Each row is a point on a tangle of strands that fork, close into loops and nearly touch. The rows are in no order.
In the rows, zero is written as 128.
Two points are linked if the straight distance between their rows is under 124. Some points are linked to none.
gokog: [145 133  86 124  90 162 107 120 163 111 127 120 119 156  71 130  94 136
 129 188 135 145 132 122  82 112  95 146 139 162  97]
tulu: [115  98 167 175 124 120  84 103 164 130 172  82 150 111 135 172 134 156
 139 122 105 126 135 149 156 161 161 126 104 110 101]
vasef: [163  53 129 100 116 118 163 110  76 158 103 160 109  65 172 139 153 128
 144  97 148  91 102 110 144 109 169  90 150 124 114]
bavap: [114 140  83 119 159 110 168  66 109 148 107 106 138 169 117 127 153 131
 136 175 150  84  97 129  76  61 100 158 117 144  96]
vegez: [146  66 118 124 117 101 175 115  82 125 116 143 105  76 167 127 147 141
 123  90 149 110 133 127 173 101 166 126 146 149 100]
memu: [142  90 128 125 150 121 152 104 110 154 111  85 142 159 144 137 127 131
 104 165 150 106 148 116 130 104 137 138 125 144  93]
Tago: [130  91 110 126 138  80 136 126  91 128  75 171 155  71 136 120 131 119
 118 128 149 155 121 100 110 139 183 105 141 136 106]
meb: [153 123 132 108 104 143 123 146  94 112  88 154 101 137 152 124  92 107
 105 163 161 139 123  79 127 112 107 123 163 155 117]
nilad: [130 121 166 102 115 140 102 153 171 120 125  79 155 146  96 155  97 122
  96 164 172 141 165 132 141 160 149  91 127 101 113]
gela: [157 106  89  88 119  95 148 113  82 158  84 152 144 161 114 136 143  90
 137 150 122 115  77  95  74 104 130 109 125 127  88]
rif: [127 122 158 139 102 138 103 174 118  78  91 139  95  69 159 140 104 139
 127 134 168 167 125 114 182 116 155 134 171 157 150]
gadom: [155 172  38 152 118 173 161 148  64 172 131 109 103 211 132 105 186 128
 160 130 108  75 113 125  99 107 119 145 135 156 118]
rogu: [148  99 108 142 127 117 173 104  60 171 119 103 114 162 109 134 133 139
 133 138 151 125 143 120 153 117 149 130 141 153  75]
lator: [123 167 128 130 182  60 177 100  97 101 133 168 108  48 142  92 146 158
 120  74  77 132 132 164 173 150 137 114 152 130 177]
peto: [104 127 177 144  92 130  94 130 182 122 205  77 151 112 119 176 133 157
 140 101  72 126 100 170 161 193 162 118 107  93 136]
Nos: [101 135 151 155 124 103 103 146 119  85 126 132 109  67 154 134  77 129
 122 119 146 173 145 130 201 139 142 107 167 121 150]
Zopel: [103 123 195  89  90 192 101 171 192 117 172 103 138 130 114  98 100 128
 126  98 101 146 142 139 114 172 108 125 121 123 191]
vize: [106 152 206 113 127 186  91 198 190 174 167 102 150 146 130 157 129 120
 137  99 116 149  98 153 122 214 154 110 140  83 162]
pevad: [110  82 114 144 199  97 159 107  56 147  77 127 131  90 162 130 143 134
 128  97 130 128 147 121 135 119 159 154 100 130  94]
tavu: [139 151  95 146 123  74 158  99 130  74 138 162 101  51 138 105 115 152
 142 112 119 116 152 156 206 115 134  81 118 125 122]
Tunu: [164  77 138  92  76 126 142 116  82 150 116 166 126  88 178 134 132 118
 129 122 145 102 102  84 105 104 140  83 170 134 124]
rom: [111 154 114 164 112  79 138 141 131  64 148 165 111  54 143 110  88 138
 139 109 130 149 131 163 206 130 144  92 148 128 160]
bebof: [130 185  72 158 145 132 143 112  98 159 172  94 134 222  98 118 144 120
 138 165 137 106 120 121 109 101  78 138 136 153 118]
Ladez: [ 91  99 195 149 137  81 125 120 107 126 145 112 149 113 149 111 110 124
  88  93 138 122 139 120 145 135 142 123 147 106 150]
nased: [114 143  71 127 159 112 133  86 123 123 132 122 164 151 156 114 135 120
 115 158 132  93 118 123  71  65  80 166 114 142 108]
Seb: [156 122  73 133  71 156 111 114 110 115 107 149 136 141 111 114 123 129
 138 166 136 158  97  92  74  95 104 141 142 159  88]
lif: [102 120 135 115 114  87 162 134 181 123 182 110 122 132 133 115 123 188
 132  93 108 135  94 164 231 147 138 108 136 100 166]
gazi: [152 161  77  84 147 123 121 124 177 138  93 185 116 160 122 141 116  94
  91 170 116 131 132 118  94 107  92 137 123 142 129]
rufo: [ 86 171 159 148 170  53 154 115 138 126 154 146 129  79 126  99 134 155
 118  70  90 145 131 157 184 163 151 100 157  98 188]
fofot: [157  85 113 110 135 106 128 122 138 136  96 116 137 136 172 122 115 131
  91 128 139 113 150  99 104 134 138 144 138 144 121]
lil: [ 97 117 164 167 168  66 136 100 113 124 145 126 146  89 144 118 117 140
 109  77  97 144 134 134 178 160 155 126 135 110 152]
ked: [146 191 123 135 146 160 106 174 104 108 109 119 104 202 121 133 105  97
 125 175 131 140 105  77 140 104  77 140 124 142 111]
Reda: [ 82 135 151 106  98 129 158 180 195 127 169 107 139 133 127 107 108 175
 130 103 130 153  98 160 206 180 134  96 152  83 161]
gep: [168 186  50 125 140 153 144 141 120 162 147 225 119 170  94 146 137  84
 140 145 119 135  99 144 122  92  79 155 114 152 113]
tozu: [144  96 139 150 166 144 132  98 149 163 123  69 128 163 154 159 166 144
 121 164 137 103 152 114 103  89 122 147  91 139 102]
fik: [124  67 118 119 184 114 162 116  49 151  68 142  99  66 144 147 162 122
 156  89 144 132 124 139 134 101 146 148  91 140  76]
naler: [178 118  87  97  96 121 161 135  48 180 109 141 115 190 113 128 147  91
 138 125 133 101  80  91  96 126 131 118 154 126  99]
Bedi: [ 98 149 188 108 107 144  83 169 157  91  98  98 147 139 131  91 120  90
  91 111 174 130 146 128 100 143 116 147 144  74 188]
noko: [151 144 126  80 122 128 100 144 176 106  69 162 124 133 142 136 106  98
  85 141 150 121 148 121  81 117 104 144 143 115 163]
Duge: [174 109 124 107  78 155 127 137  84 124  96 177 105 109 164 126 117 110
 111 134 137 129 103  76 105 101 111 109 169 147 129]
Lefi: [103 115 147 164 135 134  71 165 183 132 156  66 171 151 150 129 120 129
 116 139 106 123 148 104  99 158 140 142  97 110 134]
Dazo: [151 144 119 120 144  58 183 118  92 113 124 199 103  24 147  96 171 138
 149  78  91 114 110 163 158 133 151 103 125 131 173]
zam: [135 115 130 136 133 137  99 166 109  94  83 131 113 125 155 137  82 117
 111 149 156 171 135  84 145 130 139 134 158 154 125]
kegav: [133 179  78 166 140 166 149 119  93 172 168  83 100 217 100 114 180 135
 157 157 124  79 131 121 108 106 104 154 135 169 128]
tomi: [130 151  52 147  99 169 173 125  37 164 111 106 107 205 128 100 196 133
 163 118 133  90 109 115 113 133 140 156 148 134 103]
topip: [116 160 141 102 155 163  85 113 187  95 115 168 127 131 113 127  91  99
 115 127 125 133 161 144 114 104  58 176  87 103 159]
Vali: [114 155 175 127 110 147 114 152 180 150 187  82 149 121 102 151 148 159
 153  73  88 121  69 174 159 209 169  99 122  63 109]
noduz: [136  62 120 132  92 101 151 104 138 107 153 115 127  96 156 101 141 147
 121  89 118 109 126 139 176 123 150 146 154 143 129]
mafan: [109 130 189 145 113 173  66 176 184 146 154 111 163 142 158 184 121 112
 137 108  91 128 118 144 100 212 163 121  97 102 151]
fesu: [104 103 165 160 131  97  88  86 151 124 149 113 165 106 112 168 122 140
 125 132 137 141 142 145 163 154 174  97 112 100  91]
katun: [161 132 128 113 165  89 176  98  72 120  97 190 102  14 139 121 163 141
 164  82 103 116 128 156 155 120 134 120 111 133 111]
Zade: [117 102 182 105  90 166  92 175 186  91 160  96 135 105 124 122  90 128
 123 123 122 142 161 144 127 160 127 122 123 127 165]
Suz: [147 192  24 135 139 139 165 141  90 165 164 196 137 174 114 134 177  89
 145 135 113  96  96 156 122  89  84 154 118 149 118]
noz: [116  79 139 148 105 154 113  81 153 139 169  73 147 118 113 127 145 172
 153 159 144 124 158 132 110 116 132 144 127 145  96]
zupu: [125 108 106 134 106 164 107 105 183 122 148  86 150 144  96 130 113 157
 140 193 123 132 161 124  83 125 112 149 114 156  92]
Muko: [126 143 145 104 106 190  83 167 205  61 100 140  90 112 101  91 104 120
 136 111  99 160 129 138  96 137 107 172 116 130 205]
Ruk: [123 134 143  99 129 148 109  88 187 125 139 147 151 141 122 117  97 108
  95 112 120 102 169 152  67 122  73 148 102  90 156]
pigob: [ 99 136  76 150 117 150 180 148  12 166  85 120 110 186 124 104 198 131
 186  85 137  91 109 131  89 132 148 128 123 113 101]
Bifem: [171 166  80  88 123 138 140 112 116 155 120 190 107 176 105 146 123  92
 119 157 130 126 105 117  89 103  88 148 139 149 120]
Vuba: [ 78 164 160 110  95 138 123 197 187 101 177  95 126 112 122 134  98 163
 144 110 119 181  91 174 212 165 157 114 157  91 180]
raso: [ 99 153 201  88 120 215 125 192 197 151 168  92 122 141 113 115 112 131
 135 102 111 149 122 137 119 193 138 106 130  97 203]
meba: [172 186 138 114 127 182 110 151 108 107  83 159  77 159 136 121 107 116
 120 164 149 136 113  77 131 100  82 149 154 145 113]
vep: [111 134  81 141 149 118  96 103 160 107 145 123 173 152 149 102 128 122
 117 147 102 105 125 114  75  95  65 176 114 137 126]
vufo: [144 115 119 105 180 109 187 105  63 132  84 169  93  37 117 135 171 132
 161  86 128 141 155 163 152 103 144 140 105 142  81]
ruvul: [128 158 135 166 170 162  90 132 183 149 160 131 138 179 145 172 141 126
 121 167 106 119 139 125  67 107  91  72  48 132 128]
kulu: [119  91 175 138 107 150 121  57 138 134 167  92 142 131 127 110 135 147
 129 151 150 102 149 132  93  96  97 134 140 139 112]
bub: [130 182 120 122 166 172  96 111 176 108 137 160 128 160  98 157  88 116
 128 171 124 139 154 131 109  92  62 136  76 128 128]
vusi: [133 168 151 144 143 144 104 194 129 103 116  85 102 184  88 147  95 110
 124 184 146 167 124  82 148 126 127 134 122 151 122]
mizak: [140 118  75 127  78 166 143  89  67 143 112 140 127 148 120 101 144 145
 161 160 133 128  88  86  87 106 113 139 152 143  70]
miki: [130 141 130 142 137  75 153  76 128  98 145 136 109  76  95 129 120 167
 137 134 143 126 174 165 202 107 148  81 112 114  87]
maren: [111 123 181 171 128 136  67 184 185 136 142 106 159 145 172 160 134 120
 123 131 119 126 122 116 102 183 148 127  94  96 144]
Gurap: [114  96 121 132 114  98 100 156 102 120  63 165 150  75 165 121 123  98
 129 131 151 175 100  75 110 139 177 123 165 130 166]
Detaz: [129 192 101 157 150 137 127 104 149 149 184 108 142 220  74 138 140 119
 142 185 127 122 130 149  96 100  82 122 105 137 145]
fozuf: [151  91  98  84 127  92 138 108 116 137  77 148 139 130 161 137 148 106
 107 141 131  97 104  97  70 109 131 136 133 131 117]
pir: [151 127  94 139 142 127 182 129  26 168  96 145 103 118  77 117 182 122
 162  93 123 138 138 151 152 159 186 116 136 140  88]
Zugi: [106 112 116 160 146 115  87 135 168 119 143  84 175 155 166  95 122 131
 105 129 105 123 132 104  90 128 116 164 113 130 136]
Vapaf: [172 103  93 123 100 128 169 135  40 167  99 134 105 168 104 127 160 115
 149  99 134 124 115 106 131 148 167 109 158 133  92]
rigen: [ 79 118 207 118 111 109 112 156 155 118 137 103 155 119 147  97 115 101
  93 100 171 133 148 134 132 155 137 110 152  77 185]
giz: [122 120 153  89  89 117 100 147 152  83  71 135 134 118 146 101 107 100
  85 124 169 139 125 118  97 125 116 135 161 114 167]
lok: [ 91  96 130 171 186  88 144  87  71 131 111 121 142  75 144 111 145 124
 123  80 103 137 152 133 148 134 154 153 118 135 122]
rifan: [ 99 139 206 112  92 150  94 198 167  78 170  86 126  90 127 147  94 133
 149 124 124 144 123 153 177 153 151 131 137 116 189]
zopag: [147 108 110 124 164  91 201 131  40 164  87 177 113 104  62 120 154 125
 146 106 136 140 134 139 140 148 161 102 134 156  80]
vulik: [127 159 155  98 133 195  77 129 186  62  94 156  96 115 103 132  88 123
 134 120 119 145 159 126 110 114  98 163  91 126 158]
begad: [121 130 150 155 133  95 114  74 130 119 160 124 132  84 100 159 112 152
 128 139 138 162 162 147 198 134 150  75 119 108  78]
viz: [133  95 116 115 165  63 185 106  96 137  76 169 139  77  86 116 148 129
 116 131 151 151 148 138 124 138 179 112 118 146  80]
Zode: [110 118 134 154 118 118  93 167 155 121 150  81 132 113 162 162  86 139
 124 108  88 148 125 127 168 168 153 159 157 138 165]
monu: [128  95 113 123  82  96 143 146 177 101 179 110 116 108 143 114 124 165
 128 101 113 110 115 167 202 133 142 133 132 141 156]
pobe: [145 125 143 160 170 150 128  91 167 176 154  96 137 197 134 164 158 142
 124 189 127  99 144 118  76  88  99 109  76 141 117]
Birek: [137  93 156 105 106 125 123  78 148 119 146 124 137 144 130 107 111 131
  83 133 137  95 164 133  79  98  83 149 119 126 141]
mepul: [111 188 120 135 171 153 102 100 170 159 161 149 128 190  61 167 102 107
 137 172 132 134 148 145 103 112  74 109  68 124 131]

A tip is a point with one link. Name the tips that can be reached along the links from each point below, in the order of the rows.
vep -> bavap, Vali, vusi
fozuf -> ruvul, Gurap
noko -> Suz
zupu -> Muko, pigob, mizak

A piece is two or more points that can be reached from each other along the links. Count, over all rows, the pieces, the separate loops (a circle has one, a figure eight two, a Y none), the forks (points with three links) and the tips (points with one).
pieces -> 4
loops -> 2
forks -> 5
tips -> 9

A fork is a point with three links, a tip a point with one. Leave the first point through the second and follow the links. Name the first fork or tip that comes.
begad / miki -> meb
Ruk / Birek -> mizak
lok / pevad -> lil
rif / Nos -> Vali
